The views of a scene show one set of named points, each view turned or mirrored, shifted and resized as a whole, with a little noise and some points left out.

Scene 1
View 1
k_226: [ 10  -6 -12  -8   1  11   9 -14  -5  -3  33   5   4  18  23 -35  -3  14
  -6   2 -16]
k_896: [-10  -6   1  -2   8  32   0   7   4  -5  16   0 -13  17  27 -11  19  31
   8 -24  -8]
k_109: [ 25   0 -23 -11 -13  -9  14 -10 -17  -8  24   9  18  18  -7 -57 -13  16
 -15  19 -25]
k_201: [  8   0 -15 -12  -2  17  10 -12   2   3  32   2   1   8  22 -27   1  20
  -2  -3 -11]
k_450: [  3  -6  -2   0  -3  10   2  21 -14 -18  -1   4   1  27  -7 -33  14  37
  -2 -11 -19]
k_38: [ 18   4 -16  -6 -21 -10   7  25 -21 -20 -10   6  11  21 -42 -51   6  43
  -8   6 -27]
k_367: [ 19   4 -21 -11 -17  -3  12   2 -11  -8  14   5  11  13 -14 -46  -3  28
  -8   9 -21]
k_342: [  8  23 -30 -21 -27  24  12   7  18  15  15  -2  -7 -20  -6  -7  15  52
  14 -12  -5]
k_671: [  2   3  -5  -2 -15   7   1  42 -15 -21 -23   3  -3  20 -37 -30  24  59
   4 -17 -21]
k_45: [ -5   5 -11 -10  -1  34   6  -1  13   7  24  -2 -13   0  28  -5  17  35
  12 -20  -4]
k_138: [ -5  -9   2   0   8  24   2   8  -5 -11  14   1  -8  23  21 -21  15  29
   3 -19 -12]
k_700: [-10  -8   6   1  10  29  -1  14   0 -10   9   0 -13  22  21 -13  22  35
   7 -27 -10]
k_612: [ 11  -6  -7  -2  -7  -1   5  15 -20 -19   2   5   8  28 -13 -45   6  30
  -8  -2 -23]
k_172: [  3 -17   3   4   8   6   2  10 -21 -23   8   6   3  38   4 -43   6  21
  -9  -6 -22]
View 2
k_38: [ 14 -19  34  16  35  23  10  -4  -4  48   8   1  20 -37 -19  13  55  13
  -2  30  -4]
k_700: [  7  17  10  20  12  18  26 -10  -7  -8  17 -14  -9  18 -28 -30  25  11
   0 -28   2]
k_342: [ 34  40  34   8  36  25  50 -13 -16  28   0  -9 -22   7   9 -18  13  26
 -21  18  39]
k_138: [  3   5  14  18   9  13  23  -6 -11  -6  13 -23  -6  12 -24 -25  22   4
   1 -19   0]
k_612: [  7 -21  28  16  24  16  12  -2 -11  30   6 -16  12 -23 -21   4  42   4
   0  18  -5]
k_45: [ 16  31  20  13  15  14  43 -10 -17  -5   7 -24 -23  26  -8 -34   5  12
 -11 -13  24]
k_226: [ -1 -17  30  11   9   2  25   4 -25   2  -3 -50  -9   6  -8 -13   8  -9
  -3   9  10]
k_367: [ 10 -19  37  12  26  11  20   1 -18  31  -2 -28   4 -18  -6   3  27   2
  -6  32   8]
k_671: [ 23  11  22  18  36  32  19 -14   3  37  16  20  13 -23 -27  -3  57  27
  -3   6  -1]
k_201: [  5  -3  30  11  13   5  33   0 -25   3  -1 -44 -14  11  -5 -19   5  -3
  -6  10  18]
k_109: [  2 -37  40   9  20   2  16   9 -25  30  -8 -45   6 -22  -3   9  22 -10
  -4  41   6]
k_172: [ -5 -27  17  19  10  10   7   1 -10   7  11 -25  10  -8 -31  -8  37  -5
   8  -6 -15]
View 3
k_138: [ -4   6  -2   5 -12  -5 -19  -2   1   6  -3   3   5   2  30   1   5 -13
  -2 -12  -6]
k_342: [-12  22 -32 -13 -24   9  -3  26 -17   3 -10   1  14  12  17   1  34 -14
  10  -6 -26]
k_226: [ -8  14  -7  -4 -22  -1 -17   8  -6  16  -4  14  -9   3  23  -1   6  -5
  -9 -20   9]
k_201: [-11  17 -12  -4 -25  -2 -15  14  -7  17  -7  17 -10   5  28  -2  14  -7
  -7 -16  -1]
k_700: [ -2   3  -2   8  -8  -6 -19  -3   3   1  -3  -2  11   2  33   1   7 -17
   1  -7 -15]
k_45: [ -9  13 -14   4 -19  -7 -14  15  -3   6  -8  10   4   6  38   1  23 -16
   0  -4 -26]
k_896: [ -4   6  -4   8 -12  -7 -18   2   2   4  -5   5   6   3  37   0  11 -16
  -1  -6 -17]
k_38: [ -5  12 -17 -25 -14  22 -10   0 -19   2   0 -19  20   7 -15   3   1  -3
   6 -27  24]
k_671: [ -1   5 -14 -14  -5  18 -11  -5 -12 -10   1 -29  34   6  -3   5   5 -13
  13 -16   1]
k_367: [ -9  18 -18 -19 -23  13 -12  11 -17  13  -3   3   0   6   1   0   8  -2
  -3 -25  18]
k_450: [ -2   5  -4  -5 -10   5 -17  -5  -4   3   0  -8  11   3  13   2  -1 -10
   0 -18   8]
k_172: [ -3   4   2  -5 -11   4 -22 -10  -3   8   1  -3   2  -1  10   1 -10  -5
  -6 -25  25]
View 4
k_226: [ -1  -1   2   3  -6   3 -18   4  11  25  -7   7   7   5  -1   8  -8   4
  22  16  12]
k_38: [  2  11   7 -10   5   1  12  21  21  10  49   7   8   0   2  -2  -8   0
  -9 -10  -7]
k_172: [-14   8   5  13  -9   3  -3   3  11  18  22   5   9   2 -17  14 -14  -2
  -4  10  16]
k_367: [ 3  2  7 -9  1  1 -6 15 18 18 22 11  6  4  7 -1 -6  4 14  1 -3]
k_201: [  6  -1   0  -1   2   5 -16   8  13  28 -18   0   8   4   1   7  -5   0
  22  15   9]
k_45: [ 15   5  -7  -1  16  10  -4  13  13  27 -38 -19  12  -1  -7  12  -2 -11
   6  17  13]
k_109: [ -5  -1  10  -7  -8  -2 -16   9  16  20  27  22   4   7  11  -2  -8  11
  25   2  -1]
k_450: [ -4  11   2   6   1   5   4   9  13  17  15  -4  11  -1 -14  11 -10  -6
 -10   7  13]
k_896: [  5   9  -5   9   7  10  -1   7  10  25 -25 -17  12  -2 -18  17  -7 -12
  -4  18  21]
k_671: [  7  18   1  -6  16   6  25  24  19  10  33 -13  12  -6 -11   5  -7 -13
 -31  -8   1]
k_700: [  2  10  -4  11   8  10   3   8  11  22 -17 -19  14  -3 -21  18  -9 -14
 -12  16  21]
k_342: [ 31   6  -4 -22  28   8   4  28  22  23 -22 -17  12  -1  11  -2   3 -10
   7   3  -8]
k_138: [  2   8  -2   8   5   8   0   8  12  22 -11 -12  12  -1 -15  15  -8 -10
  -5  13  16]
k_612: [ -5   8   6   0  -2   2   2  11  15  16  29   6   8   2  -6   6 -10   0
  -4   1   5]
View 5
k_138: [-12   7   4 -11  -8  -4  -2  -6  -6  -7  -5   9   4  10  -6  10  -7  -3
  -4   6 -13]
k_700: [-17  10   8  -8  -8  -5  -5  -6  -6  -9  -7  14   5  11  -8  12  -9  -8
   0   6 -13]
k_450: [-12  -2  -3  -5  -8  -8  -5  -9  -7   0  -9   8   6   1   6   5 -10   5
  -3   9 -12]
k_612: [ -6  -9 -12  -5  -6  -8  -1 -11  -6   6 -11   2   4  -2  12   1  -9  12
  -4   9  -9]
k_671: [-18  -9  -7  10  -6 -13 -13 -14 -11   8 -28  13  12  -7  14   6 -15   3
  13   8  -3]
k_367: [  4  -7 -19  -5   0  -2  10 -12  -7  10 -14  -6   2   2   6   3  -4  14
  -2   4  -4]
k_896: [-13  13   7 -10  -7  -3  -1  -5  -6  -9  -6  12   4  15 -13  13  -7  -8
  -2   3 -11]
k_109: [ 10 -10 -23 -12   0  -1  16 -11  -5  11  -7 -12  -2   2   8  -1  -1  20
 -10   6  -7]
k_201: [  2   7  -7 -13   0   2  14  -7  -4  -1  -5  -3  -1  16 -12   9  -1   2
  -6   1  -7]
k_45: [ -7  14   3  -8  -1   2   7  -5  -6  -6 -12   6   2  18 -19  15  -4  -9
   2   0  -6]
k_172: [ -9  -4  -5 -12 -10  -8  -3  -8  -5  -1   0   5   3  -1  10   2 -10  10
 -12  11 -17]
k_342: [ -1   8  -9   6   7   3  12 -11  -9   6 -31   1   5  16 -18  17  -2  -8
  18  -5   9]
k_38: [ -5 -16 -20   5  -4 -10  -2 -15 -10  14 -23   1   7  -9  19   0 -11  16
   4   8  -3]
k_226: [  3   4  -9 -17  -2   1  13  -6  -4  -1   0  -5  -3  13  -7   5  -2   7
 -11   4 -11]
View 6
k_38: [  5 -25  -9 -36  24 -34 -27  -9  15  -3 -16 -17   4  33 -14  20  14  13
 -26 -13  -6]
k_367: [ -1 -14  12 -16  11 -12 -13 -13  11  19 -17 -16 -14  17 -12  25   9  15
 -11 -10  -7]
k_450: [  5  -5 -10  -6  23 -15 -12   2  23   3  -9  -6  -6  -5  -8   9  35  -7
 -26  -5   4]
k_201: [ -7   5  20   7  -2   6  -3  -4  14  33 -13 -10 -31 -16  -3  12  21   3
  -4   0  -4]
k_896: [ -7  16   3   8   4  -2 -11  13  29  15  -7  -2 -23 -36   5  -8  45 -17
 -17   7   1]
k_172: [ 11  -7 -13   7  31  -5   1  -5  19   5 -11  -4  -5  -3 -16  19  34  -4
 -25 -11  11]
k_226: [ -2  -1  16  12   8  12   5  -8  13  30 -14  -8 -27 -11 -11  21  20   3
  -7  -6  -1]
k_342: [-25   8  27 -32 -23 -24 -42   8  19  25 -13 -18 -29 -11  17 -12  18   5
  -3  13 -26]
k_109: [  5 -20  15  -6  16   1   1 -21   5  26 -20 -16 -17  22 -20  37   4  22
  -9 -16  -2]
k_612: [  7 -13  -7 -13  25 -16 -11  -7  17   4 -14 -11  -4  12 -14  18  23   5
 -24 -10   1]
k_45: [-17  18  17   1 -12  -3 -19  12  24  25  -8  -7 -31 -37  12 -12  36 -11
  -7  13 -10]
k_700: [ -4  12  -5   5  10  -9 -13  13  30   8  -6  -2 -17 -33   4  -9  48 -19
 -22   7   3]

Which points are out of place in each view (at most two, in the order of its rows)? Write - if all are in place.
view 1: k_450
view 2: k_612, k_671
view 3: k_226, k_172
view 4: k_138
view 5: k_45
view 6: -
